Each row is a point on a landscape with many peaks, with its height.
A climber steps from a point to whichever of its 2 nearest points has the largest rise for the distance, and stops where none of them is higher. Distance is the straight distance between rows; heights are no part of it.
<1178> h=4.75: [-22  -4  26 -41  23 -22  26   9  25 -25  40  35 -36 -56  46 -52 -14 -31
  13 -31 -18  -3 -24  -6  -3   2   2  35 -27  21  12  59 -16 -24  26  11
  14  25  22   1 -11   5]
<1140> h=3.19: [ -9  11 -24 -13 -28 -25   6 -18  -9  -6  -3  10   9 -15  82 -53   6   1
  73 -44 -32   6  24  -2  15  11   1  21  -6  25  29  75 -36  -2 -48 -36
  67   1   6 -13  -3  36]
<95> h=2.40: [ -5   4   7  18  66  -2 -16  10  10 -21  45 -29 -22 -36  15  18 -39   2
 -46  -8 -71  35  -6  -3 -25  -5  -5  36   9 -52  13  -6  22 -30  40  20
 -61 -21 -32 -45  -4 -44]
<1094> h=5.41: [-11 -35 -17 -27   5  24  64   9  29  20   5  57 -12  40 -10 -18 -21 -32
 -30  10  47 -45  -9  22  -9 -31 -34   7  -5  59 -29 -18 -15  17  10   2
  44  12  22  82   1  24]
<915> h=4.87: [ -1 -27 -10   5  29  14 -27 -24  16  23  28  -4   0 -40  10   4 -36  -8
 -11  28 -16  75  -5   4 -75   2  34  13  12 -17 -24 -57  -7 -10  18   9
 -20   3  -2 -12 -10 -31]
<1205> h=2.47: [  9  66   4 -10  31 -19  21   8  29 -14  29 -18  14 -25  75 -15  -5   9
  34  -4 -66   2  24 -18 -43  -5 -10   2 -22  26  94  61  14  13  39 -52
  23 -50 -62   1  17 -26]
<680> h=3.48: [  0  11 -41   5   5   7  -3 -47   5   3  10  -6  -5 -11  80  -5 -40   9
  82 -41 -40  28  22  34  15   8 -16  16  13  21 -10  35 -48  13  -1 -43
  36   4 -30 -49   0  34]
<1077> h=1.54: [  4   0  12  27  30  32 -18  14  46 -56  14 -32  -5 -65 -65  38  21  24
 -57 -26 -51  10 -37   6  -1 -13  34 -11  21 -56 -22 -18  21 -12  13  64
 -22  -4  40 -29 -12 -44]
<462> h=6.17: [ 14  30 -44   8 -25  43 -11 -46  49 -26  -6  29 -21  26   3  16 -10 -14
  46   0  25 -48  -5  22   7  71  10  29  -3  18 -34 -10 -55  11   4  25
 -10  38 -20  -2   9  27]
<534> h=4.51: [ 13  37  14  -6  -1   4 -29  22  53 -15   4  25   5 -25  41 -56   4  -5
  19  45   8   0  27 -49 -50  30  27   9 -38  15  33  36  -3  10  -1  -4
 -18  -5 -54  34  22 -15]
<662> h=3.13: [-19 -35 -45  -8  16  11  11 -56 -16   7  27  -8 -24  -6  64  -8 -71  -4
  32 -47 -39  49  25  51  -1   2 -16  31  25 -22 -17   6 -30  -2   5 -32
  25   2 -43 -19   1   9]
<969> h=5.32: [ 18  24 -51  23 -40 -16 -18  35  36  32 -33   9  55  89  16  -6   4  12
   9  26  19 -14  48   1  -7  41 -40  13 -25   8  45 -24  23  20 -22 -23
 -21 -35 -43  26   0  14]
<923> h=6.52: [ -3  37  25 -25 -14 -34 -18   5 -60  25 -11   9   4 -52   3   3  75 -12
 -15  61  23   3 -28 -65 -60  51  77 -20 -35 -15   3   5  -9 -30 -11  -1
 -48   3  -9  -9  -1 -47]
<399> h=1.52: [ -4  -7  45 -53 -25   4  17  54   6  15 -14  54 -28  -6 -67  13  43 -50
 -41  11  34 -30 -85 -35 -23 -14  24  15 -18  29   5  12   8 -51  43  30
 -40  38  62  23  -4  12]
<1153> h=5.09: [ -6 -14   3 -19   8   0  34  11  41 -65  25  42 -59  -7  -8 -12 -27 -38
 -25 -35 -15 -89  -1  35  50 -30   0  31 -21  57 -32  38 -61 -25  22  31
  53  44  49   8  13  47]
<1075> h=4.82: [-36  -8  -4 -26 -15  11  19 -33 -61  10 -17  31 -37 -23  -3 -10  37 -10
 -25  21  53  17 -18 -15 -22  48  36 -17  -9 -54 -62  10  -5 -20 -71  10
 -13  10   1  29  -2   3]
<673> h=0.77: [ 13 -41  13   1 -20 -11  52  32 -49  26 -12  -2   6  25 -40  14 -18   1
 -16 -49  21 -31 -14  68  60 -66 -45 -15  63 -19  -3  10  30  16 -25  -8
  59 -20  63  29  -1  56]
<431> h=6.50: [-21   4   2  15   6  -2  -6 -33 -63  47  11 -32  18 -34  11  -8  50  16
  21  50  31  67  10 -61 -57  30  30 -25 -18 -36 -45 -39   5  31 -61 -21
  14  15   0   2 -22 -23]
<11> h=2.75: [-37 -21 -31 -11  12  22  40 -50 -18  49  34  11 -25 -20  39 -20 -20 -16
  48 -21  34  42  -3  33 -24  26 -16  14  17  13 -54 -22 -40  29 -12 -26
  48  47  28  19 -16  23]
<279> h=6.58: [-24 -38   8 -14   0 -28  53  -9 -77  11 -34  -6   7  75  15  33 -28 -20
  19 -18 -36 -34  27  69  60 -63 -48 -25  42 -20  51  16 -15  13 -21 -43
  59 -47 -32  31  -4  19]
<1069> h=1.63: [ -5 -15  -8  24  20  27 -12  14  55 -29  30 -21   7 -59 -28 -12  24  19
 -27 -10 -31  35  -1 -33 -39  -7  32   7 -10 -38 -21 -32  35  -3 -32  39
  19   9  43   9 -19 -18]
<891> h=0.88: [ -5 -52  40 -13   8 -14  47  23 -72  -3  -2 -16 -13 -10 -33  23 -33   2
 -40 -46 -13  -3 -13  19  43 -59 -10  -9  58 -48   7   6  52  -3   2  15
  28 -25  50  15  -8  27]
<1176> h=4.91: [  0 -33 -15 -22  -9  24  17  -2  45 -10  -6  39  -9  -2   2 -18 -16 -21
 -13   1   8  -4  -3   9 -10  -3  12   4   1  15 -16  -7  -6  -9  -3  21
  19   3  16  43   3  11]
<503> h=3.20: [-39 -49  21  15  46  -9  35   2 -48   4  50 -36  -8 -20 -25  18 -21  -8
 -76   1 -37  18   8 -25 -32 -17 -14  22  25 -72  -7 -43  43   0 -22  26
  11 -12  18  19 -15 -27]
<1117> h=2.71: [-36 -43 -12 -25   8  -5  -1 -34  -7   5  31  11 -40 -33  71 -63 -61 -16
  24 -37   0  66  33  15 -21   8   7  34   3  -2 -24  32 -24 -30  -7 -10
   4  37 -21   5  -8  17]
<86> h=1.80: [-18  -1  11  -1  13  -5 -18  53  43  -3  15  22 -29  -3 -43   7   5 -26
 -56   5  19  -3 -38  -4 -15  33  -4  39 -18 -24   0 -24  27 -43  37  53
 -84  42  32   0 -10 -19]
<523> h=5.21: [ 16  50  -6 -12 -15  -6 -31   4   4  20  -9  21  -4  -8  46 -33  20 -11
  45  41  32  -6  -2 -39 -19  71  37  14 -33  20  23  21 -17  -6  25  -6
 -39  11 -32   0  19  -9]
<6> h=3.34: [-17 -36 -20  19 -12  -7  16 -29 -18  32  -6 -10  -1  58  -5   6 -46   9
  16 -15  66   6  26  77  63   4 -74 -24  20 -14 -43 -38   1  46 -11 -17
  -1  22  -5   4  -6  34]
<1048> h=7.96: [ 17  47 -90  19 -30  18  30   5  65   1  11  27  34  36  52 -16 -15   6
  42 -30 -22 -38  46  30 -23  62 -38  58 -28  24  24  14 -37  22 -16 -30
  34 -21 -49  23  -1  43]
<1105> h=3.93: [ -3 -19 -32  18   0 -16  -6 -26   1 -27 -14 -19   8  25  35  10 -59  32
  33 -51 -38   9  37  55  77 -24 -53 -17   6  -7  19  26   2  10  15 -27
 -10 -30 -60 -52   7  29]
<971> h=4.12: [-19 -18  -9 -36 -56  27   5 -25 -20   1 -37  45 -33   1 -13 -31  41 -11
   5 -14  53   5 -18 -27   4  27  30  -1 -11   6 -43  32   2 -30 -75   7
  14  30  39  19   7  43]
<42> h=4.98: [ 30  16  57 -39 -31 -38 -37  43 -30  32 -12  34  10   1 -23 -58  56 -28
  -9  59  50  10 -32 -88 -33 -13  65  -4 -65  64  48  10   1 -27  43 -16
 -48 -19  14 -17  16 -26]
<494> h=1.43: [-18   9  23 -35 -27  13  31  20 -33  14 -22  42 -46  -1 -61  21  49 -31
 -27 -19  59 -66 -77 -13  21  13   9   4  13  25 -22  30   8 -36 -12  25
 -14  37  65  18  19  34]
<734> h=6.14: [ 53  -5  37   0  -4 -10 -61  15 -22  -1 -57  -7  47   3 -14  32  -7  13
 -13  53 -24  16   0  -7   1 -49  62 -45  36  42  32 -12   1 -15  55   4
 -32 -58 -10 -29  18 -33]
<642> h=3.09: [-17  -3  60  41  24 -13  31  20   1  -5  34 -57  44  -4 -19 -16  46  15
 -30  43 -50  13  43 -76 -38 -56 -34 -14 -18  -4  26 -22  36  25 -40  -2
  62 -24  24  21 -27 -24]
<703> h=7.73: [-11  25  14  -1   0 -22 -36 -24 -60  16  13 -19   3 -61  41  -9  42   7
  16  48   9  45   2 -70 -68  48  69  -7 -15 -46 -19  14   1 -13 -43  -3
 -23  20 -32 -12 -20 -47]
<954> h=3.69: [ -1  28   1  16  -9 -32  -6  13 -42  28 -22 -19  30  37   1  13  45  14
 -21  57  21 -11  20 -42  -7  46   1 -14  -5 -16  25 -29  40  10 -32  -6
 -28 -34  -1   7  -1 -25]
<606> h=4.28: [ 36  64 -22   5 -45  12 -25 -16 -34  26 -40 -16  43  30 -31  66  79  19
  23  41  41 -39 -23 -15  -6  79  61 -30  10   5  25 -48  -6  19  22  -4
 -27 -19   0  -2  11 -41]
<773> h=2.94: [  1 -19 -50   5 -37  -7  16  -8  13 -26  -5   5  -2  19  20 -27  -8  10
  25 -70 -42 -42  37  53  63  -9 -12  28   1  22  -1  34 -58  -1 -53 -22
  98  -2  47 -16   7  66]
<935> h=5.23: [   0   -4  -17    3   -1  -16    6  -26   11  -67    1   28  -46   27
   -1   23  -44  -26  -16  -38   -7 -102    3   60   64    2  -13   16
   14   39  -28   30  -68   -5    5   28   12   20   13  -29   21   35]
<26> h=2.78: [  2 -12 -53  -1 -50  15 -15 -28  30 -11 -10  24  -5  28  11 -15 -18 -11
  42 -60  -1 -14   5  25  22  22  -1  42  13  48 -20  17 -39 -12 -41  -6
  38  36  47 -28   8  65]
<2> h=2.81: [ -24   24   69   16   29  -34   32    2  -11   -3   58  -27   29  -40
  -22  -45   75   17  -12   40   -2   18    1 -105  -71  -10  -23  -17
  -50    6   11  -17   35   45  -46   -1   51    2   30   12  -26  -45]
<683> h=4.19: [-13 -18  17  -4  29  -9  -1  -5 -23  34  14   7 -16 -15 -10  14  -3 -27
 -34  65  30  22 -20  -9 -40  19  24  -6  -3 -23 -25 -59  -2  -4  25  20
 -39   4   2  15   1 -35]
<758> h=3.00: [ -1  42  28  15  39 -10 -26  13 -26   0   7 -86  32 -13  47   6   9  28
  49 -12 -99  50  30 -53 -17 -38 -11 -12   0  14  84  34  36   6  19 -64
   3 -33 -46 -58   1 -38]
<303> h=2.06: [ 24  62 -33   9   6 -14 -19   5  12   8  -6  -1  25 -19  77  -5 -37  21
  25 -15 -57  11  29   9 -27  13   5  20  16   5  80  61   6 -14  16 -46
 -13 -56 -65 -32  22   3]
<360> h=6.08: [ 17 -34  16  11  20 -15  -3  34  23  23 -15 -14  34  42  -3 -10 -31  13
  -4  30  15  30  30  -8  37 -77 -48 -49 -11  36 -13 -27  35  32  27 -14
  15   1  11  16 -19  18]
<537> h=7.51: [-42 -11 -11   5  19  -4  35 -17 -56  67  36 -31  20 -16  31 -22  26   7
  28  13  16  81   8 -35 -66  20 -19   7 -14 -34 -30 -27   0  53 -58 -41
  42  11   0  34 -38 -28]
<290> h=3.65: [-39 -41  35  11  31 -10  30  -8 -66  29  21 -17 -13  -8 -29  -2   3  -5
 -65  47  18  29  10 -39 -40 -13  -9 -14   5 -43 -42 -44  32   4 -45  14
  -5  -6  10  29  -6 -14]
<1089> h=5.54: [ 52  13  -9   7   9   4 -57  -7 -21  24 -27 -13  41 -13 -10  47 -18  19
  -7  19 -25  39 -32  33  -7  -1  44  -6  39  26  25 -39 -10  -6  70 -10
 -54 -58  -5 -73  20 -44]
<418> h=4.27: [-20 -32   0  -6   1  11  15   9  12   2  -7  21 -25  26 -12 -31  -8   0
 -36  19  61  11  17 -12  15   4 -18 -13 -20  -5 -43 -19  29  -1 -24  27
 -16  23   9  46   1  13]
<395> h=2.05: [-18   9   8   6  41  -1 -15  43  47 -26  32   7 -38 -51   0   8 -14 -12
 -41 -28 -44  20 -37  32 -13  18  -1  38  -1 -48  -3  17   2 -47  63  42
 -84  21   7 -39 -15 -29]
<968> h=5.42: [ 35  11 -13  28   5  23 -21 -25  27 -34 -10 -13   2  42 -65  40  -9  17
 -40  49  62 -37 -12  33  26 -12 -17 -52  20 -39 -45 -53  22  55   5  49
 -17  12 -11  38  -7 -58]
<814> h=5.06: [ -6  15 -31  21  -6  -1 -19 -11  67 -51   8  30 -25   0  25  -2 -55   8
  26 -29  14 -56  26  27  60  22 -36   5 -40  52 -30  36 -35 -14  48  15
 -37  37 -54 -41  20  44]
<643> h=1.53: [ -4  14  17  19  42 -17 -49  15  10  14  29 -11 -32 -19  43 -19 -46  -8
  -3  52   9  27  24  -3  -9  31   6  16 -28 -26   4 -13 -18 -14  76   8
 -92  16 -69 -28  25 -31]
<738> h=4.76: [ 45  11  -6 -15 -30  22 -14 -21  10 -29 -46  23  18  38 -68  69   8  -5
 -28   9  33 -75 -57  42  29 -13  12 -36  55  16  -7  -8   1  11  22  31
  -9 -10  20  20   5 -33]
<763> h=6.57: [ 46 -20  30 -11  -8  -8  -7  23  -2 -23 -53   2  48  33 -13  32  -4   7
 -24  41 -34  -4  21 -10   2 -84  27 -59  40  19  22   0  26   0   8   4
  27 -61   7  26 -11  -6]
<972> h=4.70: [ 24  11  35 -26 -32 -21 -24  38 -37  47 -13  15  26  -9 -79   3  84 -24
 -52  55  42  -1 -59 -98 -55 -11  66   1 -58  37  19 -38  19 -40  17  -2
 -48   3  44 -17   6 -21]
<457> h=1.94: [  11   25   17   18   52    1  -53   14   11   -3   19  -19  -26  -42
   25   14  -53    4  -19   11  -53   33   -1   19  -14   -6    9   18
   10  -34   21   18  -17  -29   78    1 -106  -15  -78  -69   29  -41]
<88> h=3.40: [-22   3  41  19  14 -41  -9  10 -79  31 -20 -57  30   9   8  13  43  24
  12  40 -10  35  20 -52  17  -5 -14 -38   8 -12  23 -15  38  19 -26 -24
  -1 -14  11 -20  -3 -18]
<674> h=3.02: [-35 -30 -34  13  10  17  48 -19  -3  58  26 -11  -3  14  10  -1 -32  -4
  36 -34  37  34  13  68  15  10 -66  -1  21  -1 -47 -46 -18  49 -10 -34
  42  31  25  21  -7  43]
<470> h=6.65: [  4 -47  -7   5  32  -1   4  -4  43  11   8  -3   7  20  26  -9 -76   8
   2   1  -8  42  35  31  22 -66 -48 -26 -11  39 -15 -23   9  14  60 -27
  -2 -11 -34 -10  -4  25]
<856> h=2.77: [ -1  27   7  -5 -20  31 -53  20  64 -19   8  16 -12 -40 -11 -50  59  -1
  34   6  33  32 -23 -77 -50  46  42  34 -63   2   0  10  16 -14 -28  20
 -31  64   0  10  -7 -13]
<268> h=3.68: [-20 -32  -8   0 -14   0  24 -16 -23  12 -12  23 -35  58 -18 -16 -30   6
 -23  -2  98 -24  21  41  67  -6 -57 -32  10  -1 -59  -7  19  16 -20  14
  -6  33   8  33   5  35]
<607> h=3.35: [  5 -13  37  58  -3  -2 -19   1  -2   5  -2 -47  66  -5 -43  19  45  24
 -27  62 -34  22  36 -57 -36 -48   0 -35  18  -5  -6 -55  27   9 -59   8
  34 -18  31 -13 -13 -19]
<374> h=4.30: [ 15   4  29  13 -30  -1 -46  16   2   0 -16   1  40 -31 -72   9  77   0
 -49  59   5  -6 -15 -97 -73  -4  70 -11 -31   6   1 -38  14 -41 -39  28
 -36  12  21 -11  -4 -25]
<53> h=2.80: [-12 -15  15  18  52 -23   1   4 -34   0  42 -28  10 -33  -6  38 -25 -12
 -67  10 -65  25 -11 -23 -51  -6   0  38  30 -52  18 -37  36 -27   8  23
 -27 -33   7 -26 -18 -47]
<1165> h=3.76: [ 14 -23  27  39  -3  15 -47 -10   5   2 -10 -14  28  -2 -54   8  25  12
 -42  94  16  15  16 -53 -47 -29  45 -39  -6  -6 -37 -72   1  -3 -26  37
 -11   2   6   0   2 -31]
<679> h=4.69: [ 21  19 -25  -8 -28  -5 -21   3  17  26 -34  31  15  43  26 -10  -1  -7
  27  33  34 -26   5 -15  11  37   5   6 -15  42  23  -3  -3  -3  19 -10
 -26  -6 -22   5  19  16]
<1108> h=5.58: [ 23  18 -47  17 -18  35 -19 -36  81 -56   2  25 -23  41 -28  29 -40  -1
  13 -23  39 -66  -1  51  54  17 -36   6 -21  49 -53 -12 -41   7  44  28
 -20  58 -26 -19  10  27]
<1185> h=2.99: [  3   3  -6  44  26   3 -20  18  46 -40   7 -53  24   1  22 -10  -1  47
  -1 -18 -48  23  60 -20  38 -14 -34  -9 -11 -36  13   0  47  20 -15   0
   1 -21 -26 -17  -5  -8]
<353> h=6.51: [ 10  25 -79  23 -26  -9   6   8  28  41  -6   8  56  56  48  -6 -24   8
  45 -17 -14  12  44  47 -14  53 -48  39  -5 -12  26  -6 -24  27 -27 -39
   3 -32 -46   7 -20  31]
<396> h=2.10: [-35 -26  43 -23  32  14  37 -27  -1  -9  33 -18  -7 -29  27 -64  19   4
  45  18  -3  55  18 -57 -48 -26   2 -30 -38   9 -14   2 -16  66 -20 -24
  68   6 -30  59  -7 -40]
<195> h=5.90: [-15 -66  -6 -29 -10  -6  64  -2 -36  37 -18  50  -1  46   4 -12 -42 -32
 -28  -3  13 -25  10  54   1 -59 -25   2  35  37  -8  -1 -30   4 -21 -21
  56 -32  27  59  -6  50]
<806> h=5.00: [ 46  -1  12  -3  14  11 -21 -22  22 -51 -22   3  -1  28 -55  55 -36   0
 -54  26  21 -42 -39  60  41 -51  -8 -53  43 -16 -26 -11   4  22  56  48
 -31 -11  -7  14  -5 -58]
<540> h=5.77: [  5 -43 -17  11  35  15 -13 -20  36  18  19  -7  -4   6   4  -1 -67   4
 -25  12  -3  64  20  41 -27 -20 -17   3  14  -1 -25 -61   7   7  33   1
 -26 -12 -14 -10  -5  -4]
<600> h=4.52: [ 36  25  -9 -14 -37  19 -22  -7  -5  18 -42  12  27  23 -64  75  49  -8
 -17  31  37 -47 -61  -5  -6  28  52 -21  21  15  11 -48   1  -3  29  13
 -26  -9  16   9  16 -41]
<391> h=0.46: [ -3  25 -39  20   8 -16  50   1   2  20  -4 -34  32  30  10  53  -6  11
  43 -63 -43 -14  -4  92  69 -14 -76  -4  19  -6  29   3 -23  30  -2 -43
  46 -35   2 -37  -8  28]
<105> h=1.77: [ 24  22   5  19  37  40 -15  41  95 -75   5 -12 -12 -44 -30  12  16  31
 -41 -28 -48  -8 -15   3  30 -22  12  -5 -15 -21  -8  13  19 -19  42  58
 -33  -3   6 -18  -2 -30]
<718> h=6.10: [-14  21 -16  -7 -13  11 -23 -25 -19 -11   1   8 -16 -56  37  -8  35   4
  28  14  17  24  -5 -28 -41  70  64   3  -3 -65 -39  25 -13 -16 -50  25
 -12  34 -27  13 -19 -25]
<41> h=4.84: [ 23 -10  -2 -10  11   6 -55  -7   9  21  -4   9   4 -46   1  18 -31  -8
  -6   7 -23  60 -34  22 -44   4  51  15  30   4  -6 -22 -10 -40  48   3
 -56  -8  13 -53   2 -28]
<286> h=6.92: [  8 -14  22  -7  -1 -31  28  30 -30 -20 -43 -31  36  62  13  28  -4   9
  -4   8 -52 -14  46  19  41 -81 -25 -53  25  -8  57  25  26   8  -3 -20
  51 -61 -24  39 -14  -1]
<962> h=2.14: [ -2  10  -9   1   0  35 -42  38  84 -41  23  13 -16 -66  -8 -34  29  -2
   0 -27 -18  29 -23 -26 -43  26  42  44 -32 -28  -2  16  14 -42  -5  39
 -29  44  20   2 -12 -16]
<800> h=2.74: [  7  35  39  10  38 -22  -6  29  11 -13  37 -58  30  -5  48 -38 -13  14
  27  -5 -97  34  57 -56 -47 -62 -28   2 -34  21 109  52  38  18  13 -68
  26 -53 -70 -24   7 -21]
<221> h=0.59: [-17 -28  -9  -8 -11   9  52  -6 -62  11   2 -69   2  18 -21  30   1   6
  30 -74 -47  -7  13  86  78 -28 -44  -3  43 -86  22   7  -9  26 -47 -50
  99 -18   1  10   7   5]
<1207> h=5.68: [ -1   6 -46   6  -9  50  11 -61  42 -48  22  29 -54  12 -17  22 -31 -32
  14 -26  12 -54 -11  70  -7  49  11  43  16   5 -64 -22 -90  11 -11  35
  21  47   9   0   9  25]
<689> h=5.81: [ 17  53   1 -29 -50   3 -55  18   0  22 -19  34  -1 -23   0  -5  60 -23
  29  32  28 -10 -46 -55 -55  64  80  29 -33   8  27  24 -32 -43  21  -1
 -59  29 -22  -6  19 -28]
<933> h=1.31: [  7  -5  37 -18 -37  17  17  23 -78  53 -25  24 -44   3 -92  26  30  -9
 -37 -28 100 -46 -85  12  16 -14  -1 -20  48  27 -44   5  43 -30  -4  10
 -28  28  75   7  34  53]
<272> h=4.01: [  7  58  -6   0 -32  -5  22 -11 -55  27 -48  -4  17  55  -9  46  77  14
   5  50  57 -51  -1  -9  13  67  12 -45   2  -6  13 -20  15  21 -26 -18
  -7 -33  -2  30   3 -19]
<142> h=0.68: [ -2 -43   9  -8 -29  -5  68  32 -56  39  -3 -28   8  11 -34   9  10   2
   4 -56 -13 -28   7  84  62 -62 -33  -5  49 -52   6  11 -11  14 -58 -37
 116 -28  46  49   5  45]
<52> h=1.59: [  4  -9  39   1  35   8 -25  34  46 -61 -13 -15 -19 -36   7 -10 -15  25
 -15 -32 -41   8   5 -13  62 -40   5 -25  -5  -1  -2  45  21 -22  53  39
 -40   2  -5 -20  -3  -1]
<1007> h=1.20: [  1 -35  27  -6 -34  -5  30  -7 -91  36 -14  15 -39  12 -75  15 -11  -5
 -35 -40  96 -35 -49  73  28 -16 -25 -13  79 -11 -42   4  42  -7 -34  10
 -16   7  66   5  24  50]
<515> h=4.42: [-10  13 -32  27   5 -12 -24 -28  21 -30   0  -2 -13 -15  50   3 -58  43
  52 -59 -23 -12  33  34  78  -4 -40 -15 -13  42  -6  51 -25  -6  48 -18
 -34   0 -68 -86  22  45]
<975> h=1.03: [-20 -58  43 -24  -5 -12  45  12 -77  26   5  12 -41 -27 -47   1 -28 -15
 -59 -33  43  16 -22  25   1 -32   8  -6  57 -38 -36  -1  47 -32 -20  25
  -4   4  68  19  -4  42]
<682> h=4.96: [-17  -9  22 -27  29 -15  42   6  38 -57  29  24 -45 -44  36 -36 -26 -13
  11 -42 -35 -48  -1   8  58 -29 -13  15 -36  46   2  64 -33 -17  48  10
  42  25  16  -6   5  34]
<512> h=3.21: [-22  16  49   9  29 -28 -34   6 -93   9 -15 -86  32  -9  27  18  25  25
  36  -1 -75  47  15 -68  12 -22   3 -27  21   5  65  20  41   1  12 -34
  -6 -16 -10 -56  -7 -39]
<473> h=3.05: [-12 -18 -10 -12 -32 -21  22  -5 -30 -12 -29 -12  16   3  37 -19  16   8
  53 -57 -57  -3  26  35  59 -31   3  -4  20   5  34  63 -36  -8 -54 -34
  99 -21  35 -12  -2  47]
<1010> h=6.11: [  2  16 -10  11  18  19  13 -34   9 -13  -7  -1 -13  17  -3  40   2   4
   3  34  38 -37 -10  29  24  42  -4 -27  16 -36 -26 -37  -1  43  15  28
 -11  -2 -22  27   2 -29]
<1011> h=7.02: [ 19  53 -33  19  12  40   1 -38  43 -27  -2   1 -11  -9  21  30   8  13
  48   7   2 -24  -8  22   5  74  19  -6   6 -19 -22 -14 -28  33  31  24
  -9  10 -36  -1   1 -11]
<760> h=2.32: [-31 -47  15 -27  22   2  11 -20  -1  -3  39 -10 -12 -42  53 -78 -25  -1
  24 -15 -20  77  30 -35 -50 -18  12  16 -23  -7  -9  26  -7  16 -21 -21
  38  10 -25  37 -15 -21]
<403> h=5.69: [ 18  65 -42   3 -40  10 -44   9  42 -24 -23  39  -3  27   7  14  -3 -12
  10 -39 -14 -75 -23  -2   8  71   8  64  -2  32  52  51 -30 -45  20  17
 -61  13 -39 -27  36  16]
<925> h=6.64: [ 17  53 -72   5 -35  11   3   1  66 -16   4  41  10  39  27  -1  -6 -15
  33 -36 -11 -70   3  -6 -11  59 -25  78 -31  57  40  22 -24 -11  -3 -14
  12  12 -22   0  15  48]
<285> h=0.52: [  3   9 -27   8  -7  -5  50  -9 -22 -13  -9 -68  15  33 -20  50  -4  24
  34 -92 -71 -14  11 107 104 -40 -63 -10  22 -53  47  23 -20  23 -19 -52
  75 -41 -15 -36  -4   8]
<655> h=5.25: [ 19  -2  57 -31  -6 -33  -7  40  -9  25 -18  24  20  -4 -19 -43  35  -7
  -3  38  27  14 -27 -76 -17 -29  20 -21 -35  63  35  10  38  -1  21  -8
 -12 -14  48   0 -14   1]
<257> h=3.50: [-10   7  -3 -30 -52  28 -24 -10  18  -6 -23  34 -19 -14  -1 -56  60  -3
  37  -7  52  30 -18 -70 -23  48  34  15 -51  11 -20  33  12 -24 -61   3
  -5  47  15  16  -3  20]
<874> h=5.43: [ -5  -1 -24  -2   2  20  29 -64  -9 -54  22  17 -56  -1 -10  34 -20 -32
 -10 -29  -5 -95  -2  79  29  31  16  29  38 -14 -50   1 -91  20 -34  18
  55  10  26   3  16  11]
<1166> h=6.26: [-14 -43  -1 -28  -9 -42  58  11 -57  39 -34  33  26  50  30  -1 -24 -27
  11  -8 -33  -8  11  51   5 -61 -25   1  32  25  56  18 -24  -6 -27 -39
  63 -62   9  35 -12  44]
<992> h=1.04: [ 19  28 -33  34  20  18 -55   6  57  22  26  -3  -3  -9  25 -26 -31  15
  22  13  30  36  19 -10 -19  59   5  34 -38  -1  -8 -37   8   3  50   1
 -76  29 -39 -32   5  -1]
<216> h=3.52: [ 12   3 -31  22  -2   7  -4  -5  47 -32 -15 -13  17  21   7  16 -19  35
  11 -33  -3 -13  16  34  73   2 -43 -26   5  -3  -9   5  22  26  14   7
  -4  -7 -10 -20  -1  11]
<421> h=1.64: [  0 -12  13 -25 -26   7 -23  52  31  14 -11  33 -27  47 -81  25  24 -30
 -65   2  47 -18 -62 -32  -4   4  -3  46 -20   2  13 -27  36 -58  43  46
 -76  50  30  20   1   0]
<356> h=2.44: [-22  17  70 -14  30 -23   3 -16  -5 -16  61   1  -3 -62   9 -80  52  12
  27  32  13  53  -8 -91 -80   7  14 -18 -62  -1  -6   5   3  45 -37  -5
  34  17 -18  19 -22 -64]
<1079> h=5.64: [ 25  -9  36   9   6  -9  -6  54  22   9 -15   2  30  35 -34 -16  18  12
 -32  46  27   1  10 -67  10 -67 -26 -37 -26  47  -3 -21  58  18  11  11
   4   4  48  25 -23   7]

Where does a climber stop that starts at each point below?
<975> -> <470>
<396> -> <470>
<1069> -> <703>
<674> -> <286>
<800> -> <1011>
<600> -> <1011>
<1178> -> <1011>
<216> -> <1011>
<643> -> <470>
<395> -> <470>

Call two points neighbours if one is among the 2 nearest of the other. Go from one point of each pair to the other, from neighbour to neighbour, staying as high as possible. Name the lowest point that can't be avoided.
<1048> and <523> -> <679>
<703> and <537> -> <431>
<286> and <470> -> <41>
<1011> and <680> -> <26>
